Each scene shows the same named points in several views. A view is turned or mirrored, and shifted as a whole, has a little noise and may leave points out.
In the rows, 128 means zero.

Scene 1
View 1
<30>: [116 140 114 169 115 122 126  78  94 116 140 139 158 111  89 100 112 104
  94  91 151 103 114 117  99  75 124 210 153  72 135  38  97 171 134]
<105>: [145 156 115 137 101 122 134 148 126 126 154 141 117 158 101 137 145 108
 111 112 147 106 130  78 135 119  99 151 106 144 116 115 134 128 114]
<24>: [175 144 122 133  60  87 146 170 106 165 177 147  78 144  63 130 119  94
 110 131 122 129 156  66 154 124  85 160 102 111 122  96 158 143 152]
<183>: [150 143 114 137  87 101 142 138 105 144 161 143 111 142  77 127 125 104
 106 115 134 112 135  80 136 107  98 183 119 108 126  76 141 157 138]
<167>: [124 137 120 164 113 136 117  86 103 125 139 133 156 119  90 105 133 103
 100  99 152 120 116 103 119  85 128 168 137 102 136  78  82 144 130]
<92>: [147 162 134 202  90 160 106 122 130  78 155 151 139 118 139  91 123  74
 109  99 176 132 125 109  92 105  91 127 119 111 106 132  82  85 111]
<215>: [130 142 115 142 117 134 123 111 118 133 141 131 147 145  95 127 152 114
 107 104 147 113 114  84 134 105 123 154 120 134 132 103 104 139 115]
<129>: [134 153 111 132 117 128 132 134 128 122 144 136 132 166 106 142 157 119
 114 106 151 102 116  78 132 117 108 155 109 156 120 112 129 133 103]
<174>: [143 148 118 148 101 124 126 125 117 129 153 139 128 142  92 123 136 104
 108 109 145 114 126  85 132 104 112 158 117 122 124  98 116 138 122]
<184>: [114 138 113 152 135 145 114  78 110 120 129 127 171 133  99 117 154 118
  99  93 156 106 101  97 122  87 138 165 134 124 138  86  83 147 112]
<115>: [145 146 128 151 112 159 105 123 128 131 145 129 142 152 109 125 174 105
 113 111 151 135 119  70 149 119 126  93  98 168 127 163  82  89 105]
<78>: [122 147 122 154 140 179 100 104 140 107 128 124 169 156 133 130 189 118
 114  96 168 119  97  80 132 112 136  97 106 185 127 167  72  88  82]
<176>: [133 141 117 130 130 152 115 120 131 135 137 125 150 165 105 143 184 125
 113 108 151 116 107  66 153 117 133 114 101 182 133 150  99 114  97]
View 2
<105>: [173 132 101 135 140 116 157 120 130 100 169  87  94  94 136 106  95 150
 169 161 150 125 102 146 131 108 130 122 124 120 171 115 144 102 127]
<167>: [115 185 110 159 139 140 125 150 125 102 168  79 101 120 121 117  95 108
 177 157 154  86  80 125 142  93  85 123 151 134 142 127 142  89 164]
<215>: [143 161  99 145 135 121 126 143 126 107 179  83  95 110 137 113 109 126
 152 159 157 109  79 132 138 103 109 123 143 125 160 119 134 109 144]
<176>: [171 157  88 134 103  90 109 146 122 133 176  93  85  90 148 125 141 156
 114 163 169 134  79 132 134 106 143 130 133 115 174 120 123 134 132]
<92>: [144 180  94 154  85 135 148 108 129  96 133 104  39 110 113  93  97 139
 170 168 188 118 123 135 168  70 117 159 132 105  98 125 190  85 167]
<184>: [120 176  94 151 134 128 105 156 123 108 187  77  88 133 138 100 109  99
 138 159 155  96  64 120 149  97  82 127 157 126 138 118 127 111 156]
<183>: [151 142 115 144 173 134 169 128 134  87 171  76 123  98 126 115  75 133
 206 155 134  99  99 144 124 111 106 109 130 133 177 119 141  81 136]
<78>: [165 169  69 133  69  84  87 144 119 137 177  99  50 107 150 109 156 148
  80 167 191 139  72 121 157  94 138 150 142 104 142 119 132 150 141]
<129>: [172 133  92 133 137 110 141 128 132 102 180  87  88 100 147 100 103 139
 145 163 150 126  89 138 136 108 123 123 131 116 170 110 133 116 126]
<30>: [ 98 171 107 161 168 161 136 141 130  74 182  68  95 147 125  86  65  71
 191 152 138  72  75 126 150  88  50 116 162 132 122 114 145  78 169]
View 3
<176>: [112 114 147 134 148 140 124 148 158 127 124 179  99 132 106 142 119 146
 171 165 114  84 126 105 107  93 177 156  65  92 115  99 140 147 134]
<184>: [151  90 123 155 159 168 138 122 148 117 116 160 139 124 109  91 117 174
 138 128 143  70 156 135 144  73 181 139 103 113  74 110 140 112 135]
<24>: [114  80 132 149 199 132  87 127 131  84 176 124 116 155  91 184 114 134
 189 163 141 119 110 164 185 122  83 143  82 105  80 166 140 124 225]
<129>: [129 104 120 138 163 140 110 133 148 143 128 162 112 135 108 136 125 152
 159 158 131  98 120 125 144  97 139 159  85 120 107 110 138 135 171]
<105>: [124 101 129 142 173 141 102 141 140 135 143 149 112 137 100 148 123 144
 161 164 134 106 121 133 152 103 123 154  84 125 106 129 136 132 186]
<174>: [133  91 129 150 175 154 114 136 139 116 144 144 124 136 100 134 118 152
 151 150 143  96 133 145 157  98 137 142  93 121  85 135 135 120 175]
<167>: [146  83 132 160 173 172 131 128 140  91 140 144 143 130  97 110 109 167
 141 132 153  79 156 154 155  85 166 126 104 107  60 137 134 107 152]
<30>: [175  71 102 172 178 182 132 108 131 108 127 135 163 124 104  76 113 186
 119 112 174  79 169 167 186  79 149 127 131 135  45 134 134  86 169]
<92>: [134 107 167 157 159 193 123 213 127 149 147 122 120 121  67 127 109 134
  89 158 158 104 150 143 125  93 153 131  95 162  92 153 112 107 143]
<215>: [134  94 129 151 165 154 125 129 147 116 130 158 123 132 105 121 119 158
 155 145 136  84 138 134 144  88 158 145  91 107  88 119 139 125 154]
<115>: [106 114 172 137 146 157 124 180 154 121 141 161  98 134  90 152 112 130
 155 173 117  87 129 113  99  94 179 144  62 100 112 123 130 142 128]
View 4
<105>: [171 137 119 117 110  87 129  99 162 123 141 120 121 116 145 114 185 129
 147 135 101 119 151  91  95 161 107 103 153 104 110 130 133 159 150]
<24>: [172 175  95 118 143  81 138 124 168 151 152 112 149 156 130 107 224 100
 140 134 108 173 153  84  87 136  92  78 193  69 100 137 123 161 157]
<176>: [162 128 144  79  62 106 134  72 152  98 116 135  98  87 144 141 176 114
 139 116 116 100 137 101 123 176 101 134 115 114 117 107 141 134 166]
<129>: [166 131 128 115 100  95 131  81 165 117 141 128 117 105 156 113 173 136
 151 131 107 105 147  98 103 174 113 111 138 108 116 128 137 154 150]
<92>: [179  96 110 150  90  92 107 179 112 118 103  93 116  87 156 165 126 128
 148 117  96 105 158 131  96 138 119 132 158 141 114 169 143 173 163]
<183>: [172 162 107 138 131  92 140 106 174 139 149 113 153 140 154  97 181 126
 155 127 123 150 155 113  94 162 112  83 172  74 117 157 131 161 154]
<174>: [170 143 117 127 109  97 134 113 159 124 133 112 134 118 155 117 165 126
 152 121 121 130 150 119 103 162 115 106 153  95 118 151 136 156 162]
<215>: [169 144 125 121  90 106 138  91 160 115 125 120 131 106 160 119 155 129
 153 114 133 121 145 128 111 172 116 114 138  95 126 145 138 148 163]
<78>: [163 101 148  86  41 111 124  91 131  85  96 127  84  61 150 161 142 119
 141 111 112  77 136 115 126 176 110 155 100 141 119 115 147 136 169]
<115>: [164 124 130  84  60 106 129 111 129 100 100 122 100  85 132 162 171 100
 134 113 109 108 138 106 122 155  97 142 125 123 113 114 143 137 175]

Which points are out of place in each view (at most two, in the order of its rows)? Write - if all are in place.
view 1 | <167>
view 2 | <78>
view 3 | -
view 4 | -
